Points, in no order, along strands that fork and pass close to each other.
Two points are linked if the straight distance between their rows is under 98.1. Some points are linked to none.
Z_177: [ -9  16  26 -38  22 -40   2  -6  -3  24  14   1  25  -3 -22 -29 -21 -48
 -43  -3  -8  29 -24  37 -45 -10 -18  16]
Z_324: [ -8  -7   1  28 -24  -9   9  13  43  -1  -3 -32 -14 -34  47  12  -7  15
   1 -16  -7 -28 -12 -29  34 -23 -18  -2]
Z_376: [-16  21  26  16 -13 -26  -5  17  28   7  17  26  24   6 -22  -4  56  12
 -38 -11  46  37   3  31  38  13  -5 -24]
Z_909: [ 14 -10 -33 -24  18  41   6   5 -27 -21  20  28  -9   6   4  11  15   2
  42  15  18  28  20  35  -4  27  -2  31]
Z_228: [-59  12   1  -8  43 -19  15 -14 -36 -35 -14  12  -2 -19   3 -27   0  -7
  10 -21  -1  62  23  29   9 -23  19  11]
Z_358: [ 26  14  14  49   5 -29 -30  32   5  12 -15 -16 -34  35  25  11  22  14
 -28  43 -10 -29 -21 -39 -19  10  19  17]
Z_338: [-21  14  34 -20  11 -49   9 -20  -2  25   1  32  30 -34  -7 -32  -8 -50
 -39   2 -18   4 -22   3 -33 -24   2  -7]
Z_114: [-36   3   9 -46   5  43  52 -24  22 -28  10  25   0   2  -2 -20 -48  19
  -5   7 -19   1   2 -29  -1   9  11 -21]
Z_18: [  3  29 -15  50  -8 -31 -34  12 -25  21  -5  -5 -28  23 -15 -20  12 -15
 -62   8 -17 -10 -22 -21 -17 -20  14 -12]
Z_388: [ 16   0  15  31  11  -8   7  29  28 -33  55 -16  25  -2  18 -17   7 -13
 -12   7  34   7  -4 -47  31 -35 -28 -20]
Z_297: [ 22  12 -33  17   0  15  -2  -4 -29  -6  13   3 -55  46 -13 -25   3  -7
   1   5 -16   2  15  -9 -36   4  13  20]
Z_755: [-11 -23 -23   8 -26  20   4   9   3  45 -39   3 -39  13  16  15 -28   2
 -30  24   0 -20 -25 -44 -43 -15 -10   9]
Z_291: [ 34  34  -3  26 -13  15  21  38  -9  15  16   8  -7  34   7 -18  -6   6
   4 -29 -12  -7  -5  37 -13   1  30  -7]
Z_202: [ 21   8 -26 -16  -9 -24 -30  -4  -6  13 -23   3 -19  34  -6   1   0   9
 -37  63  10  -7 -49 -37 -35  16  13   8]
Z_166: [ 18  -3 -19  11  12  15 -29  15  -1  -1   2  31  18  -2  23  34  27  -3
  49   7  20  -4  22  27  -1  30 -16  39]
Z_897: [-41 -17   5 -18  -2  51  34  -3  37  13  21  19 -18   0   6 -11 -43   3
 -34   8 -20  23 -20 -36 -27   6 -14 -23]
Z_54: [ 10 -15  -1  -6  -4  16 -18  -1 -23   7   2 -37 -22  33 -72   2 -14   9
  10 -15   1  -8  23  -4 -16  -2   5   2]
Z_238: [-21 -21  29  25  39 -32   2  15  33   8  13   0  26 -67  -4  -1   5  -2
  25 -24  21  -7 -12   5  34 -18  35  11]
Z_600: [-24  19 -21 -22  -1  16  -1 -24  23  -7  15  33  25  11 -30  15  28  27
   7  -7  20  20  38  32  18  36 -13   7]
Z_552: [  4  -3  36  23  33 -27 -24  29  34  17  26 -15   9 -26  54  11  -3 -35
 -11   4  -3 -54 -42   0   8 -12   4   9]
Z_386: [ 19 -17 -26 -49  11  25  32 -26 -18 -35  19   4  -3   6 -21 -13 -11   8
  39  31  19  10  -4  12   0  22  18  11]
Z_533: [ 13   1   2  -8 -18   9  19  -2  23 -33  41  -9  -2  21 -18 -13 -14  24
  14 -10   3 -33 -12 -15 -17 -11  -3   9]
Z_487: [ 22  15  -8 -26 -21  13  -1 -31  32   5   7  19  -9  33 -12  13  19  41
  -3  12  -6  -3  23 -27 -15  51  -1   7]
Z_868: [  9  -4  -7  54 -14 -12 -33  12   8  -9   5  -1 -15  27  -9  12  44   1
   9  -8  46  -6  22 -12  15   7  -9  14]
Z_831: [ -1  -3   0  28 -10  19  -3  18  52  -3  31 -28   6 -16   9  21  -1  45
  -9 -33  -8 -28   8 -21  17 -20 -11  -8]
Z_389: [  4   7 -13 -26  -1  25  20  14 -67   1 -25   3  26 -23  14  14 -17   6
   5  -5   3  38  16  53  23  -8   3  -4]
Z_762: [ 15  -8 -13  -1   7 -13 -14  21  11  77 -20 -10  -3   5  -8  -4 -23 -11
 -40  15 -12   0 -43  10 -38  -1  16 -10]
Z_375: [ 34   9  -6  17   7 -27 -34  -3  32  28  -3  -1   9  23  43  22  34 -27
  -7  31 -15 -25 -10 -15 -13  31 -15  -5]
Z_707: [ -1 -16 -20 -36  -7   5  -1 -15 -11   4 -23  16 -29  31   8 -12 -19 -28
 -21  62  21  13 -38 -35 -45  16   2  14]
Z_641: [-21  16   8   6   6  -1   2  14 -66 -15 -24  36  41 -38  25  17   5  -4
  14 -23   7  26  27  36  23 -24  -9  10]
Z_658: [-21 -16  18   4  -5 -37  10 -15  28 -27 -18 -21  -5  -2  73   3  11  -8
  21  53  -5 -58 -24 -36 -11 -13 -19  20]
Z_465: [ -2 -18  24  15 -14   4  17  13  33 -44  37 -17  31 -15  16   5  20  30
   0  11  39   3  15 -45  37 -21 -27  -4]
Z_2: [-35 -13 -15   2  -2 -17   5 -11  25  23 -25   6 -42 -29  15  -6 -26 -26
  12  -9 -18 -31 -26 -25  -7 -21 -15  10]
Z_391: [ -1  25  20   2 -37 -38  14 -18  23  33  -2  16 -16  40 -26 -27  27 -15
 -34 -29 -16  -9  11   6 -33   2 -21 -20]
Z_907: [-10  12   7 -23  -8 -29  -8 -46  -4   2 -32  24  34 -35  -1  12   5   3
  12   9  -7  18  34  -4  12  11   3   3]
Z_725: [-58 -13   7  -8  43  14  20 -19  -6 -32   8   0  -3 -18 -20 -38 -26 -16
  19  -9 -13  56   5  10  17 -11  33 -17]
Z_602: [ -2 -11  -7 -32 -25   2  15   0  21 -35  17 -31  -6 -15  19  -8 -14  39
  15  25 -14 -37 -15 -11 -35 -25 -18  36]
Z_168: [ -4  -4 -20 -32  21  13  19 -27 -33  14   6 -27  40 -19 -23  -4 -12 -22
  -7 -17 -55  29  10  42  -3 -15 -31 -24]
Z_854: [ 18 -33   5   4 -34  23  27   8 -23 -22  -3  -6   3   2 -23   7  20  26
  48 -10  65 -48   7  10  33  -7   1  -1]
Z_21: [-10  10  -7  -4 -23  28  30 -11 -10 -38  13  25 -24 -22  20   0 -14  12
  30 -25 -24 -29  13 -35   6 -26 -17   4]
Z_6: [ -6  14   8 -58  -1   9  47 -26 -14   5 -22  18  13  -1   3 -11 -16  -3
   3  -3 -28  26  18  32   1  17  -3 -13]
Z_435: [ 29  -1  15  40 -23   2   2  49 -10 -14  12 -29 -25  28 -16  -3  -8  31
   7 -17  30 -30 -12  -9  -3 -21  30  15]
Z_652: [ -8  -5  -2   4  24 -15 -35   6  21  11  43  -4  31 -21 -57   4   7 -13
   3 -18  28   3  -4  26   3  -5   6  15]
Z_586: [-18  -5 -32 -20  25  27  44 -22 -26 -11 -15  -7  31 -31 -13  -4 -20  22
  22  -6 -23 -10  10  15  42 -10  35 -32]
Z_610: [ -9   8   0 -18 -14  32 -23  20 -10  38 -39  15 -22   2  38   8 -40 -19
 -33  12 -12  47  -6  -1  -7  21  -4  -8]
Z_763: [  5  20  23  10  -6  -5 -27  19  34   0  11  33   7  21 -29  20  50  42
 -32   8  36  35  -2  -6  21  33  11 -16]
Z_165: [ 12  11 -12  23   5 -38  -3  -5  17   1   7   1  32 -13  23  -5  33 -28
  -4  16  11  14  -9   7  34   0  -1 -14]
Z_872: [-35 -16  -9 -32   1  -3  18 -15  28   4 -20  22 -46  11   9 -27 -23 -22
   6  38  -2  36 -27 -20 -20  28  -5  13]
Z_225: [ 10  -8  -5 -20 -16  14 -14  17   1 -20  -1 -28 -26  12  40   5 -25  25
   0  37   9 -30 -23 -20 -50 -12  -9  48]
Z_36: [-16  -6   0 -26   6  40  49   3  17 -36   6   6 -17 -18   4  14 -18  35
  47 -29 -18 -36  16  -2  20  -7 -10  -1]
Z_538: [-18 -14   9  44  21 -43  -8 -13 -23 -30 -40   0   5 -33  21  -9  18 -12
  35  -8  26  -2   7 -26  36 -36  42  -1]
Z_676: [ -7  19 -27  30  21   6 -48  -6   8  17  32   7   3 -18  12  11  -7 -11
 -56   4 -31 -27 -19 -36 -14 -20 -14 -14]
Z_859: [ 29 -13 -38  -4 -30  -1  -3 -21 -12  29 -31 -14 -34  30   5   3   3  31
 -29  40  -1 -29 -18 -51 -39  11   7  13]
Z_896: [-12 -19  48 -19  -6  35   9   0  -6 -23  24 -13  11  12 -12 -24 -28 -36
 -16  -9 -15  65 -15  44  -9  17   1 -22]
Z_743: [  6   2  15 -36  -7  -9 -12  -5  22  74 -16   0  15   2 -25   4 -23  -4
 -41  -4 -24  15  -7  18 -32  19  -7 -21]
Z_878: [  0 -26  21   8 -17  53   5 -15  -9 -16  14 -20 -35  50 -29 -30  -7 -10
 -20  18 -26  41   1  -5 -31  33  10 -17]
Z_312: [-39 -12 -28 -15  17  48  36  14  11 -35   8  -8 -42 -10  20  -1 -28  22
  42 -11 -18   9  -5   4  27   3   4   7]
Z_294: [-36   4  -4 -21  20  -9  14   6 -43 -36  -8   1 -22   0   0 -20  -5 -37
  16 -11   3  59   8  44   4 -12 -21  24]
Z_582: [  3   9   3  38   8  -6 -34  18  37  16  25 -10 -10 -10  19  14  14  26
 -64   3 -27 -26 -32 -51 -13 -16 -11 -19]
Z_631: [-15 -26   6   1 -15  65  35 -14  13  14  14  11 -29  48 -12 -19 -16 -10
 -37  11 -28  28   6 -29 -51  12  -5 -32]
Z_302: [ 11  -5  28   6 -34   4  28  -6 -16  -4  -1  11  49  16 -16 -11  43   8
   1  -1  63   8  35  26  44  10 -16 -27]
Z_171: [ 12   3  -9   2  -1 -29  28 -17 -37 -18 -19  26  31 -28  23   5  57 -12
  54  -5   0   6  32  32  12   0 -11  11]
Z_734: [-43  -5 -11   3  49 -13 -36  -4 -19   6 -42  -1  -2 -40  41  20 -38 -18
   6  25  -8  -3 -19 -10  26  -5  30  10]
Z_560: [-41  23  15   7  14 -14  21   2   3  -6  13  25  10 -37 -15 -19   6 -19
  15 -52 -11   8  16  36  25 -28   6  -9]
Z_296: [-17   6   6 -24  14 -14  -1  -3  45  -7  17  15   5 -30   7   5 -24  25
  -8  17  -4  -1 -25 -25  -4   9   5  12]
Z_58: [-13 -29  39 -53  10  33  28 -30  -1   4 -28   7  17 -18  -2  -7 -30  -4
  26  11 -36  42  18  -1   0  31  -1 -22]
Z_590: [  7 -12   9  -6  -4  17 -22  -5 -45  13   3 -34  -7  28 -54 -20 -31 -28
 -26  -8 -16  30   5   6 -26 -21  -9 -11]
Z_821: [-19 -17  17  27  17 -28  11 -24  33 -33  17  -3  35 -42   9   4  24  15
  13   3  11   6  21 -58  36 -16   5 -13]
Z_316: [  5 -14   4  -1  13 -28 -19  -3  45 -25   9 -31  36 -26  30  28  29  31
 -19  55   8   4 -20 -48  27  -3 -24  -8]
Z_961: [-62   8   8 -14  16   3  26 -23   2 -27   2  29 -21 -25  -8 -34 -40   2
   5 -13 -15  23  -5 -27   7 -17  25 -12]
Z_926: [ 38   9  -6 -26  -2  59  27   0 -45  -8 -14  -1 -41  32 -16   6   4  22
   9 -15  -2 -21  43  26  -2  13   8 -22]
Z_144: [ 13 -15  42 -10  -1  51   7  34 -19  10  15   2   1  19   6 -17 -39 -34
 -14 -14 -31  46 -10  33 -38   8  -6 -22]
Z_212: [-31 -12  -5  17  21  21 -43  16   6  28 -16  -6 -53  11  29  21 -32 -20
 -31  15  -9 -34 -15 -36 -33 -11 -15  15]
Z_167: [ 13   2 -13  10 -13   1  21   6  14   4  34   4  -7  29 -16 -31 -20   6
 -14  -2 -10 -29 -35 -16 -51 -19   6   0]
Z_403: [ 14   1   3  15  20 -30 -18  -1  52   9  19  -6  30 -31  21  18  34  -3
 -22  21  -1  13 -19 -30  45   4 -16 -31]
Z_88: [  8  11  10  -1 -46 -20  21 -19 -12  -6 -11  -8  26  11 -33 -13  19 -11
  -3 -25  23  -8  17  19  40 -11  -5 -28]
Z_523: [ 32  13 -27   1 -29 -24  19 -38 -11 -37  22  11   2  15   1 -26  24 -16
  10  19  17 -12 -10 -16   0  -1   3   7]
Z_230: [ 24  13  11  -4 -12 -12 -35  -8  25  48  -6  -7  20   0 -29  27   9  10
 -14 -25 -21   4  30  12  -4  17 -11  -8]
Z_489: [ -5 -30  36  19 -10 -23 -20   9  -5 -18 -11   7  38 -26  -5   8  23  -7
  17  29  78   8  -2 -27  46   0  -9   2]
Z_778: [-15  -7 -11  43  -5   9 -24  13 -14   5   5  -8 -18  27 -60   8  19  24
  13 -21  30  -7  36   6   6   1  14  19]
Z_946: [ 15  -1 -37 -13   5 -14  -3  18 -31  19 -25 -18 -12   4  15 -16 -15 -32
  23  10 -11  18 -26  54 -15   2   9  19]
Z_412: [-22 -12  15  19  42 -45 -34 -19 -17  -6 -49  -4  15 -32  30   8 -10 -17
  26  12   4 -21 -12 -19  11 -18  47   5]
Z_336: [ -1  -1  -4  14   1  -3 -36   2 -37  32 -15 -16 -23  24 -35 -13 -19 -19
 -55  25 -16  21  -1 -25 -46 -10   0  -3]
Z_438: [ 21   8   0 -42  -6  15  23 -17  12  17  -9   1  37   6 -25   2 -12   8
  17 -17 -19 -16  11  36   6  21   7 -18]
Z_135: [ 51 -14 -30  30   1 -12 -14 -10  26   5   9 -23  15  21  29  27  51  11
   7  32  14  -2  10 -23   9  28 -13   6]
Z_882: [ 31  -5 -22  10 -11 -21 -14  -4  42  -2  10 -35   4  12  16  23  41  60
 -29  43  -2   0 -22 -43   7  13  -5  -6]
Z_354: [-24   3 -13   9  32 -15 -27  -5  -7  46 -24   2  15 -48  40  12 -28 -42
 -20  11 -31 -25 -23   8  10 -16   8  -6]
Z_476: [-20  18 -14  21  25  -9 -75   1 -22  12   4 -10 -29  26   2  20   1 -51
 -14   8  -4 -24   5   6 -11  -7 -12  16]
Z_767: [  1 -17  25  22  46 -51  -9  12  48  10   9 -15  17 -41  37   6  10 -27
  26   6   1 -24 -26   6  22   0  17  19]
Z_143: [ -1  -5  -5  26   8  43  -1   1 -36  -8  10 -18 -58  44 -31 -17  -1  -1
  -3  11 -34  38  43  -7 -21  15   6   6]
Z_406: [  2   2 -25  14   1  15 -11 -11  30   3  19  23  35 -22  11  33  28  23
  25   0  16   1  24   2  23  25 -12  11]
Z_972: [-11   9 -12  -7 -20  14  -4 -16  -3   9 -16  17  -3 -12 -10  26  22   2
  27 -45 -11  -1  54  21  22   5 -39   0]
Z_577: [  2   5   5 -33 -19  27   5   1 -72  18 -46  -1   8 -13  27   9 -35 -21
 -20 -12 -26  36  15  19  -4 -13 -29 -14]
Z_517: [ 35  -1 -37 -19 -11  -8  31 -38 -32 -30  19   2   5   2 -23 -16  24   5
  40  19  32 -20  -7  23   8   1  19  10]
Z_430: [  9  28   8   4 -35 -33  -3 -10  16  -4   4  26 -31  44 -22 -30  26  -5
 -36   2   7  -1 -20 -24 -21   8  -3 -14]
Z_865: [ 14  -8 -13  18  -1  20  -2  51  -1 -22  33 -35  -5  17  -8   8 -18  58
   7   3  30 -13 -19  10 -11 -22  27  33]
Z_758: [  2  22 -19 -24  -4  47  21 -29  21 -14   0  20  -3  42 -29   9  24  39
   1  -2  23 -16  44  17  12  48   9  -9]
Z_710: [  2  35  18  14   2 -20 -18  51   4  33  -1  -1 -32  21 -25 -16  -6   1
 -44 -23  15  25 -15  34  -2   1  36   3]
Z_308: [ 18  -2   0  -7  11  18 -30  22 -24 -10  -7   5 -27  31  46  18 -34 -22
  17  32   6 -40 -26 -15 -39   0  -3  35]
Z_366: [-24  13  10  27  -4 -31  15   0 -37 -16  -6  16  50 -27  11   4  30  -5
  -7 -21  35  27  20  42  29 -23 -18   8]
Z_362: [  3 -18 -19  22  18 -38  14 -31 -32 -18 -45   1  15 -31  22  -6  46   5
  56  -4   2   1  25  -2  23 -12  28  -2]
Z_258: [ 39  19  26  -9 -17  44  26   8 -15 -16  13  15 -17  48 -21  -5  -7  33
  -1 -18  11 -35  37  -4 -16  16  25  -4]
Z_932: [  5  22 -25   8 -20  10   0  -9 -55  33 -27 -35 -17  22 -21   0  -2  10
 -33 -36 -34   9  33  20  -8 -17 -12 -16]
Z_975: [ 37   2  31  41  24 -27 -51  41  17  30  15 -28  17  -1  28  20  12 -41
 -22   1  23 -26 -19  12  12   2   9   1]
Z_716: [  3  11  17  -6  18  11 -21  36  10  20   7  18  -7 -13   9   4 -38 -33
   9 -23  -6   6 -10  25 -12   3   0  16]
Z_544: [ -1  21 -33  21   9 -16 -44 -17  -6  35  -9  -3  18 -16  27  14   6 -32
 -47  12 -27 -18  -7   3   2 -10 -12 -16]
Z_937: [-12  -7   4  25  -5 -24  -7   9  43 -16 -13 -28 -25   0  81  19  17  -9
   8  27   4 -31 -12 -37  27   0 -28   9]
Z_304: [ 18  -3  29   4 -19   9  -6  19  49 -10  24  10  16  20  -9  32  27  60
  -9   5  43   5   7 -24  22  34   1   0]
Z_47: [ 17   5  -9 -20 -36   1  33 -35 -33  -4 -28  15  13 -13  10  20  48  10
  27 -14   9  -6  47  32  34  11 -23  -7]
Z_282: [-16   2 -44   3  10  27  13  19  34 -11  20 -25 -39   0  34   0 -24  34
   8  -6 -21  -8 -18   1  -6  -2  -4  20]
Z_718: [ 22  21  -9 -10   0  -7   8 -10 -32  24   5 -17  56  -3 -13  21   3   2
 -19 -35 -30   6  21  55  -6 -18 -28  -8]
Z_181: [ 15 -46  51 -50   7  34  35   3 -41 -27 -16  13  12 -25   9 -12 -24 -18
  44  15 -33  32   1   6 -14  13  11 -27]
Z_393: [-31   6  -5 -32  33  19  17 -28  12   6  28  -7  32 -19 -40 -14 -25 -19
 -14 -24 -38  19  14  32   7  -5  -9 -25]
Z_40: [  5  -4  -4  30   3   5   7  13  -9  11   7   6 -47  49 -13 -27 -16 -14
 -14  18 -15 -19 -16 -35 -72  -9   4  19]
Z_708: [-10 -12 -38  16  22  22 -34  17  20  19   2 -31 -39  -8  12  19 -25   9
  -2  -8 -21  -9 -11 -14  -7  -5  -8  17]
Z_968: [ -1 -20  -3 -19   2  -2  18  12  -7   0 -30  10 -26 -21  21  -7 -30 -21
  52  -5 -22 -26 -20  -8 -17 -13  -8  18]
Z_251: [-17 -26   5   9  -7 -24 -25  -1  26  -1  -7 -25  -3 -33 -30  23  -8   4
  27 -18  31 -26 -10 -13  29 -11  -8  19]
Z_541: [-40  18   6  -5  -7 -14  34 -11 -11 -13 -21   2  12 -10 -37  -7  10 -12
   0 -58   4 -11  29  50  41 -26 -13 -18]
Z_200: [ -4 -48   6 -23  35  16  12  12 -32 -19  -9   3 -19 -40   7  -4 -22 -41
  61   0 -50  -6  -7 -22 -30 -14 -24  -4]
Z_223: [ 21  22  10 -22  31 -18 -36   6   0  13  29   0  34  15 -24  -8  -6 -26
 -24  12   2  35  -7  40 -44  13  -3  20]
Z_580: [ -4  -2 -15 -10  -8  11  35 -42  27 -29   9  22  26 -18  11  17  30  44
  30  14  14  -8  27 -16  36  23   8  11]
Z_572: [ 17  20 -37 -14 -10   2  21 -17 -74  -2  -7 -18  14  15 -11  13  12   7
 -20 -39 -22   7  25  38   0 -27 -33  -6]
Z_609: [ 45  26   8  22 -12  -9 -31  -1 -13   4 -15  17 -15  43  37  13  26  -6
  -9  34  -4 -26  12 -24 -31  30   4  19]
Z_529: [ 20  19  28  -1  28 -34 -56  20   8  17  23   7  41 -11  -1  12   0 -44
 -27   9   8 -13 -26  25 -12   4  11   9]
Z_325: [ 25  17 -22 -30   4  -6 -17   2 -25   3 -18  10  16   7  29   0 -10 -17
  -4  40  10  21 -17  28 -12  29  17  23]
Z_199: [ -5  45  19 -15 -24 -29   4  -7  -3 -10   0  32   8  10  14   2  15 -15
 -20 -36  -3  19  21  28 -10   3 -31  17]
Z_182: [-25  -4   9  28 -26  10   5   6 -42  -1   6  27  53  -6  -7  -6  29  20
 -11 -25  51  12  29  47  29  -6 -29 -10]
Z_205: [-23  39  25  -8 -11 -27   1  28  25   9  13  18  -9  15 -35 -16  16   1
 -35 -36  33  25  -7  46  26   8  14 -11]
Z_518: [-37 -11 -24 -15   5  -7  -3 -19  33  39 -47   5 -30 -38  21  13 -19  -1
  15   2 -23  -1  -9 -16  15  13  -3   4]
Z_68: [-27  19  -8 -19  36 -12  -2 -14  25  13  48   3  36 -18 -45  -8  11 -12
 -20 -26  -6  25  14  51   4  -1  -7  -2]
Z_726: [ -3 -16  -3  11 -24 -28 -36 -13  41  27 -21 -24 -38  -6 -20  21   8   0
   6 -24   1 -32  -1 -26   9   5 -20  10]
Z_562: [-27  -5  22  36  25  -3  29   8  18  -6  20  22  38 -41  -5  -9   8   4
  34 -39   5  -5   9  16  40 -22  23 -13]
Z_644: [-18 -31  46 -34  -7  56  36  -8  14   4 -12  -5  16  -3  -2 -19 -42 -15
 -10   5 -23  34 -17  19   3  22  10 -50]
Z_692: [ 23  23   3  12 -10  -1   4  33  -9  47 -12  -1 -14  30  -9 -20 -30   7
 -38   0 -13   8 -20  13 -31   1  31  -7]
Z_949: [ 33   4   4  42 -34   7   5  42 -13   2   5  -6   1   9   6  -2   2   1
   8 -33  29  -9  -9  13  27 -19  16 -17]
Z_633: [-40   2 -11 -16  -1   4  -3  -8   2  -5  -8   6 -43   4   4 -27 -22 -41
  -5   0 -12  48  -6  15  -2   8 -13   2]
Z_691: [ 24   0  15  43 -10  -9 -16  12  39  19  21 -24  -5  -2  -7   8  22   4
 -34 -19  -6 -12   9 -49  14 -14 -18 -31]
Z_35: [ 32   0   1   5 -28 -29  -3 -18  23  42  -9 -16   3  31 -38  -7  22   5
 -11 -17 -17 -18  12  -2 -15  15  -3 -23]
Z_576: [-23  -8  10   9   5 -15  11 -25   5 -57  -1   6  -8 -35  38   3  -1  15
  37  -4 -17 -31  11 -53  -1 -33 -11  19]
Z_791: [ 16  -9 -44  14 -10   5 -10  -3 -17 -20  -5 -28 -60  32  -7  -6   1   9
  23  -1   5 -30  -9 -19 -17 -12   2  30]
Z_634: [-36  -3 -11 -25  15  43   8  -7  10   5   1  20  14  -3 -36  19  19  13
  33 -35   3  10  51  49  23  17 -32  -6]
Z_646: [ 24  25   7  55 -16  -7 -11  43  -7  -7  -4  -8 -37  30  10   2  13  35
 -31  17  17  -4 -11 -33   8  -1  40   6]
Z_436: [ 28  -5  -9 -47  -9  34  34 -16  10  12 -10 -17  31   1  -8  12 -37  42
   9  12  -9 -38 -10   7   7  21  18 -20]
Z_918: [-33 -23  -1 -14  18 -10  -6 -10   7   6  -5  -7  17 -33 -59   5  -9  -5
  44 -23  17   0  13  23  27  -9   4   8]
Z_978: [-13   7  31   3  47 -51 -14   4  22 -14  18  18  24 -30  21 -20  -7 -23
 -16  34   4 -18 -65 -15  -5  -9  36   3]
Z_244: [ 11 -23   1 -33   5  41 -11 -19 -19   8   7 -13  31 -24 -28   9 -50  -7
   4   7 -31   3  -1 -26 -12  -7 -19 -16]
Z_431: [-21  30  18  -2 -10 -13  -3  28  47 -14  32  29 -29  14 -16 -12   0   8
 -11 -26  28   8 -21  -2  16  16  20   1]
Z_885: [ 14   7   7   5 -23 -41   3 -14  33 -39  22  10 -13  18   7 -19  23  -7
 -10  29  20 -11 -43 -47  -4   6 -12  -2]
Z_127: [ 23 -21 -18 -21  11  55   9  26  -6 -13  25 -28  15  -2  -2  28 -29  56
  28   9   9 -12  -5  15  -5  -5  13  23]
Z_25: [-10 -40  11  17 -24  -4  10 -17 -33 -26 -24   3  22 -35 -14   6  14  19
  42   0  57 -20  12 -25  46 -15   3   3]
Z_61: [ 14   5   1  44 -19  -2 -12   7   2  -6   0  10  -2  25  25   4  59 -26
   2  -6  47  24  46 -12  31   8 -41  -3]
Z_702: [ 11  14 -29  40 -18 -11 -21   6 -31  27  -3 -33 -11  16 -33  -9   0   6
 -32 -24 -12  -9   4   0   5 -25  19 -15]
Z_524: [  6  24 -51   0 -23   0 -10 -11  -7  -2   0   6  -2  13  -6   5  18  27
 -20  16  23  21  -4   6  20  22  23  -1]
Z_79: [-20   4   4  -4 -14 -32   7 -11   2  18 -20  27  -4 -21   0 -21 -17 -30
 -15   5  -9 -14 -30 -16 -11 -16   6  -7]
Z_37: [ 30 -26  22   2   0  50   0  41 -52   3  -3 -16 -31  23  10  -9  -9 -32
  10 -11 -45  35   7  22 -36   4 -17 -15]
Z_7: [ 25 -24   8  -1  12  39 -27  19 -39   5 -12  -4 -41  31  17   0 -26 -42
  17  15 -19   5  -6  -8 -52   3 -12  12]
Z_874: [ 26 -19 -15  -6 -10  39  21  22 -36  -2  -5   4 -20  18 -25  12  22  31
  41 -25  29 -37  22  33   9   7   9  -1]
Z_208: [ 11 -34  15 -35  23  14   8  21 -55 -36  -7   1  -4 -22  -1  -2 -21 -34
  52   9 -16  31   2  17  -5  -3   1   2]
Z_787: [ 11 -15  -6  12 -39  -8 -16   3  16   3 -22 -34 -53  19   2  14   2  28
  17 -12   4 -44   3 -41 -17  -2 -16  28]
Z_351: [ -9  41   5 -25   7 -45 -16   0   1   1 -15  36  20  -5  27  -8   1 -18
 -33  34   2  32 -29  22  -4  18  13   6]
Z_213: [ -2 -25  10  10  20 -25  21 -48   9 -41   1  -7  32 -32   8  -3  13  37
  49 -15 -14 -18  19 -47  -4 -26  21  -1]
Z_698: [ 11  39  14  -4  -2 -51  18 -17  11  -6  -8  28  52 -16  44 -12  28 -13
 -15  20  -6  28   0  20  10  17  15  -6]
Z_89: [ 11  -9 -30 -15   8  14  28   6  24  -2  12 -26  30 -20   1  18 -19  49
  22   4  -9 -27 -19  13  22   0  16   4]
Z_795: [ 36   3  37   5 -20  14   4  16  11 -16  21   4   6  44 -35   8  14  41
  13  -2  35 -16  26  -8 -14  26  24  16]

A fork is a point with three links. Follow the links from the first point to the second and name the forks in between, in order.
Z_171, Z_431 -> Z_600 > Z_406 > Z_692 > Z_205
Z_529, Z_435 -> Z_2 > Z_58
Z_6, Z_725 -> Z_58 > Z_297
Z_135, Z_205 -> Z_435 > Z_692
Z_758, Z_403 -> Z_600 > Z_406 > Z_692 > Z_435
Z_177, Z_351 -> Z_2 > Z_58 > Z_435
Z_205, Z_609 -> Z_692 > Z_435

Follow the links from the first point to the second, and from the first to the third. Name the last point that the two ways share.
Z_602, Z_302, Z_431 -> Z_58
Z_631, Z_61, Z_79 -> Z_297
Z_795, Z_538, Z_435 -> Z_692
Z_580, Z_316, Z_854 -> Z_692
Z_358, Z_251, Z_975 -> Z_58
Z_859, Z_225, Z_932 -> Z_297
Z_325, Z_762, Z_37 -> Z_435
Z_135, Z_200, Z_762 -> Z_435
